Each row is a point on a tangle of strands that fork, close into loops and nearly touch. The rows are in no order.
(in the rows, 128 means zero)
Two points are linked if the straight distance between their rows is under 122.
j_732: [150 166 133 102 146 117 142  83 160 117  75 167 105 100 107 162 184 163
  81 100 115 175 153 128  88  91]
j_486: [150  97 122 136 108 139 124 132 146 131  86  94 165 106 134  99  29  63
  50 158 118 121  74 172 140 128]
j_181: [117 111 121 148 121 134 111 119 126 131 101 165 104 141 190  91  82 129
 142 181 106  78 133 149 173 192]
j_455: [116 113 133 102 139 152 170 125 176 104 126 103 187 161 130 160 179 159
 134 116 125 132 153 139 126  93]
j_949: [ 92 120 135 140 163 151 125 133 174 122 132 123 146 177 100 174 172 186
 100 101 121 119 158  91  48  92]
j_4: [136 107 125 104  32  85 109 151 145 137 129  82 114  97  86  98 100  40
 162 148 149 108 122 119 160 140]
j_885: [109 169 137 161 121 152 177 120 153 165 128 171  98 138  99 129 166 180
 118 119 131  99 126  85 100 103]
j_983: [129  86 139 146 104 166  77 111  63  99 157 112 169 182 166 143 126 131
 149 148 113 152 105 165 131 140]
j_848: [102 113 138 162  87 143 128 140 134 148 170 158 127 205  88 109 171 146
 133 130 143 128  88 129 106  68]
j_994: [112 138 126 116 108 130 185 114 136 132 142 149 131 117 131  89 149 127
 164 123 117 121 145 109 150 107]
j_501: [145 103 119 100 119 138 150 137 149  97 139  69 175 149 135 151 145 131
 142 122 147 141 139 125 174 115]
j_44: [145 164 131 144  66 163 122 120 113 140 179 133  81 153  94 155 126 118
 138 109 149 153 150  99 132 120]
j_311: [129 108 150 115 132 103 138 173 111 105 173  90 177 140 138 155 155 171
 152  99 175  84 103 126 100 125]
j_99: [194 162 115 125 124  98 123 104 160 138  74 115 130  92 137 120 129 118
  70 132 120 130 104 131 207 114]
j_106: [ 86 142 134 155 149 196 176  90  98 117 114 208  80 115 115 129 163 140
 114 110 101 121 140  72  79 167]
j_125: [ 91 148 156 131 109 219 156 122 149 133  62 197 119 142 136 144 153 138
 107 112 102 136 181 165  74 118]
j_331: [106 157 137 143 118 128 190 139 163 135 174 163  89 140  76 141 152 145
 136 104 167 127 126  80 101  96]
j_54: [ 80 143 127 137 146 181 185 105  99 111 138 197 110 147  92 108 161 115
 159 114  92 129 118  83  98 122]
j_578: [117 132 125 111 100 101  90 159  77 181 147 107  88 127 100  94 119 101
 180 146 100  94 117 105 140 148]
j_3: [167  51 123 136  60 112  86 137  95  85 170  87 176 143 110 141 159  87
 150 156 141 126  89 132 157 143]
j_893: [121  90 128 159  68 128 148 133 143 125 183 161 126 181  85 121 169 102
 145 144 141 145  92 120 162  88]
j_273: [144 102 137 116 119 131 140 165 106  72 178 122 146 186 135 209 168 134
 148 121 161 107 104  76 174 148]
j_394: [ 60 103 126 141 172 151 152 121  98 128 111 200 107 166 145 106  83 168
 157 132 145 149 136 135 113 152]
j_651: [176 143 130 116 103 156  85 129 101 110 169  62 181 133 137 151  98 110
 160 113 149 130 114 142 101 148]
j_138: [135 114 137 112  59 107 134 137 143 133 146 110  88 121 112 124 128  67
 189 137 126 124 138 109 182 129]
j_729: [120 120 146 113 165 127 137 120 193 130  27 181 137 162 150 144 146 152
  93 135 106 162 158 175  96  91]
j_153: [136 107 143 146 110 125 138 127 146 139  93 145 132 123 162  94  29 109
  77 156 131 103  89 190 148 152]
j_772: [173 129 114 110 130  73 123 113 175 123  74 111 147 124 110 114 141 133
  66 128 138 162  86 160 176  73]
j_883: [179 150 104 155 138  61 109 143 167 144 135  90 121  63 137 111 150 124
 140 149 109  71 118 131 170 138]
j_558: [121 105 142 121  91 147 120 115 137 121 132  87 180 138 141  76 108 119
 104 144 130 123  98 188 122 119]
j_163: [105 133 129 130 107 207 129 110 127  91 172 137 130 177 116 173 168 143
 111 107 121 146 152 134  85 117]
j_235: [184 163 114 153 111  59 133 150 162 164 127 108 110  70 117 113 125 131
 138 121 163  91 120 106 170 138]
j_698: [110 149 118 132 186 102 153 111 105 134 117 150  91  75 125 113 149 152
 125 126 103 140 155  71 120 136]
j_601: [137 149 133 119 194  89 126 112 117 133 101 149 119  94 158 110  84 133
  87 135 114 170 109 170 129 109]
j_320: [ 97 128 135 136 106 179 126 102  80 122 115 196  93 158 166 108 124 103
 152 158  79 137 157 130 162 145]
j_789: [148 152 129 150 110 122  99 153 157 192  89  81 149 154 107 112 100 155
  79 109 169 130  91 154 107  95]
j_58: [159 156 116  99 151  98 142  91 162 115 130 136  99  75  98 166 143 145
  95  84 149 186 162 107 125 113]
j_803: [163 120 113  95 134  73 128 152 150 132 122  62 151  98 111 106  98  77
 147 111 138 144 130 129 170 121]
j_260: [ 89 137 142 159  98 165 157 121 144 156 109 180 111 187 111 100 168 162
 123 129 121 114 115 107 120  79]
j_85: [167 178 126 119  90 155 127 115 131 151 149  97 107 116 103 148  95 115
 127  94 159 148 156 122 132 126]
j_784: [135 125 121  99 173  83 145 118 151 103 167  99 118  74 107 160 121 124
 146  89 154 180 173 113 114 120]
j_31: [150 116 146 107  97 153  90 129  70  91 179  92 182 149 162 164 132 141
 150 121 129 122 105 143 120 151]
j_559: [107 130 133  99 116 154 113 112  88 124 130 121 119 140 157  96 101  84
 150 150  85 141 150 147 158 134]
j_56: [177 153 116 115 103 157 100 125 137 126 146  58 157 121 100 169  84 106
 147  93 172 153 147 123 119 138]
j_633: [ 56  96 117 149 183 147 144 136  73 119 140 158 113 176 127  95 119 142
 158 127 134 154 117 100 117 118]
j_261: [173 168 135 135 129 107  89 130 163 174 101  98 124 130  91 143 119 172
  76  90 165 159 120 147 102  84]
j_763: [130 128 103 179 198 144 125 106 155 117  92 186 103 107 183 143 133 176
 139 161 127 102 156 155 112 195]
j_167: [141 130 132 161 137 114 103 140 130 153 105 150 116 106 186  96  44 120
 114 164 109  70 109 172 154 187]
j_371: [146 156 127 121 102 129 166 110 151 151  95 136 131 110 144 105 135 143
 102 145 118 121 137 128 173 116]
j_8: [ 68  81 115 142 146 122 139 142  72 147 111 146 117 157 142  53 118 123
 157 156 120 129 106 104 159 127]
j_539: [121 101 110 112 131  83 110 188  87 173  90  88 126 104 106  47  93  73
 124 144 116  87  91 126 138 148]
j_499: [ 97 132 124 136 183 138 152 111 122 126  88 208  93 118 177 122  99 166
 144 148 115 117 162 133 126 188]
j_172: [160  62 120 124  66 112 112 158 121  86 147  70 177 142 128 149 140  85
 164 132 184  99  96 110 162 154]
j_450: [107 144 127 120 188  87 117 145  89 158 122 112  87  83 124 108 130 139
 148 141 104 118 145  85 136 151]
j_758: [105 116 154 106 143 119 134 153 115 108 184 118 158 135 121 183 169 198
 125  82 153  93 121 105  57 126]
j_922: [121 147 138 137 123 137 111 132 185 155 105  99 131 169 106 159 145 181
  86 103 139 153 158 126  85  74]
j_74: [ 79 144 134 149 123 193 144  88 107 130 130 196  79  83 144 130 136 163
  94 108 112 122 158 111  69 175]
j_328: [144  89 130 127 110 138 118 131 131 102 112  63 204 110 127  92  77  91
  74 156 140 111  74 171 128 122]
j_518: [164  90 112 100 100  97 114 156 160 104 121  41 185 107 118 152  98  49
 162 125 168 110 128 119 164 159]
j_59: [ 85 120 131 124 133 123 176 129 107 114 177 178 116 149  93 101 163  93
 196 130 103 134 125  86 131 109]
j_745: [135 139 148 110 181  92 136 107 172 127  42 215 115 137 166 126 130 151
  84 145 106 150 110 193 111 110]
j_94: [152 164 130 118 196  95 126  91 129 108  85 210 110  83 190 130 130 140
  96 142  87 136 113 182 121 128]
j_339: [104 117 157 123 136 136 122 145 102  77 203 168 153 175 109 194 191 174
 127 106 121  92  95 104  78 131]
j_920: [128 180 137 147 128 161 132  96 121 139 131 159  95  64 155 128 131 171
  98 116 114 113 168 130  98 154]
j_568: [156 139 118  82 151  76 115 131 151 116 128  73 129  89 111 175 101  73
 157  99 141 166 170 121 157 134]
j_402: [134 169 130 152  89 145 118 131  94 145 187 146  62 125 104 139 140 123
 152 132 116 109 149  66 145 144]
j_896: [142 181 119 151 131 148 126 111 125 143 107 139 107  94 174 127 125 158
 108 141 107 103 155 135 153 150]
j_567: [157  75 124 166  65 130 112 133 129 110 192 124 155 189  94 163 168  97
 142 149 144 157 103 123 167 118]
j_733: [107  78 130 132 102 136  66 118  68 126 152 117 152 160 141 100 103  76
 162 165  91 164 117 164 145 138]
j_778: [123 139 119 123 185  72 105 166  79 179 104 104 111  92 126  79  89 116
 128 135 106 118 114 115 134 143]
j_97: [122 101 124 127 125 138 161 151 145  79 177  98 141 174 124 182 157 111
 171 116 165 126 140 103 164 130]
j_659: [ 96 145 141 142 107 206 155 105 108 114  91 223 106 141 163 135 132 127
 135 139 104 132 160 159 120 149]
j_999: [134 152 133  81  98  83 142 134 157 155 130 101 103  81 128 125 133  88
 174 142  95  86 167 114 182 156]
j_290: [153 119 127 128 115 118 118 163 136 142 144  65 180 146 109 120 126 158
 120 105 181 123 101 145 100 107]
j_863: [145 141 123 109 157 156  82 134  87 124 141  56 174 117 142 122  54  81
 140 124 123 140 121 142  88 157]
j_41: [117 143 137 134  86 128  82 128  62 168 175 145  73 132 104 129 133 101
 172 143  83 128 130 102 140 139]
j_752: [106 160 140 113  92 210 145 115 144 122 117 152 129 146 129 149 152 148
 106 107 111 149 176 161  93  94]
j_151: [188 142 110 104 171  80 103 149 123 139 104  82 149  85 113 116  86  73
 111 122 124 158  94 131 146 110]
j_318: [123  81 105  93  68  87 107 167 101 140 117  75 130 101  70  63 100  41
 134 169 135  94 102 124 132 147]
j_508: [119 141 137 142 131  97 160 158 143 151 171 121 106 107  94 114 121 150
 144  90 200 143 134 107  96 103]
j_113: [ 91  92 114 144 130 110 131 146 106 142  76 143 111 130 167  57  96 122
 132 187 118  90 112 117 180 163]
j_160: [ 99 109 129 118 173 125 145 120 162 107 172 116 147 119  97 163 170 182
 106  79 141 151 148 104  46 112]
j_330: [133 117 125 110 144 109 134 108 188 133  45 129 154 158 139 128 160 146
  79 132 115 160 124 159 140  68]
j_899: [163 157 125 137 134  69 147 142 136 168 131 124 113  80 105 108 124 151
 133 111 168 137 120 108 131 105]
j_481: [140 147 109 166 202 122  95  89 139 115 112 176  84  64 183 154 138 160
 102 159 116 115 154 142  99 191]
j_817: [ 80 101 136 139 153 204 115 110  97  86 146 149 133 196 147 174 150 158
 117 117 122 146 139 142  88 128]
j_334: [ 86 107 123 117 175 178 116 111  94 104 140 108 125 146 164 145  94 150
 114 119 135 164 156 131  98 144]
j_543: [117 119 149  92 130 142 163 135 175  81 141 131 186 156 136 191 198 165
 145  98 108  89 151 135  91 109]
j_770: [178 155  96 158 187  76  72 116 157 127 120 106 110  77 163 134 149 117
 129 171  78  90 105 144 165 130]
j_281: [131 117 112 126 199  87 119 144 100 146 102  95 144 117 140  90  89 118
 102 133 130 165 111 149 137 113]

A fork is a point with three links, a tip a point with one. Leave the first point through the second and follow the links. Name the first fork or tip that comes.
j_770 / j_883 => j_803
j_983 / j_733 => j_334
j_334 / j_817 => j_651
j_371 / j_99 => j_281
j_518 / j_172 => j_770
j_8 / j_113 => j_558

How many points has the smallest loop of links through each point below? Write 0 if it is on no loop.
j_920 => 8
j_893 => 0
j_290 => 8
j_559 => 0
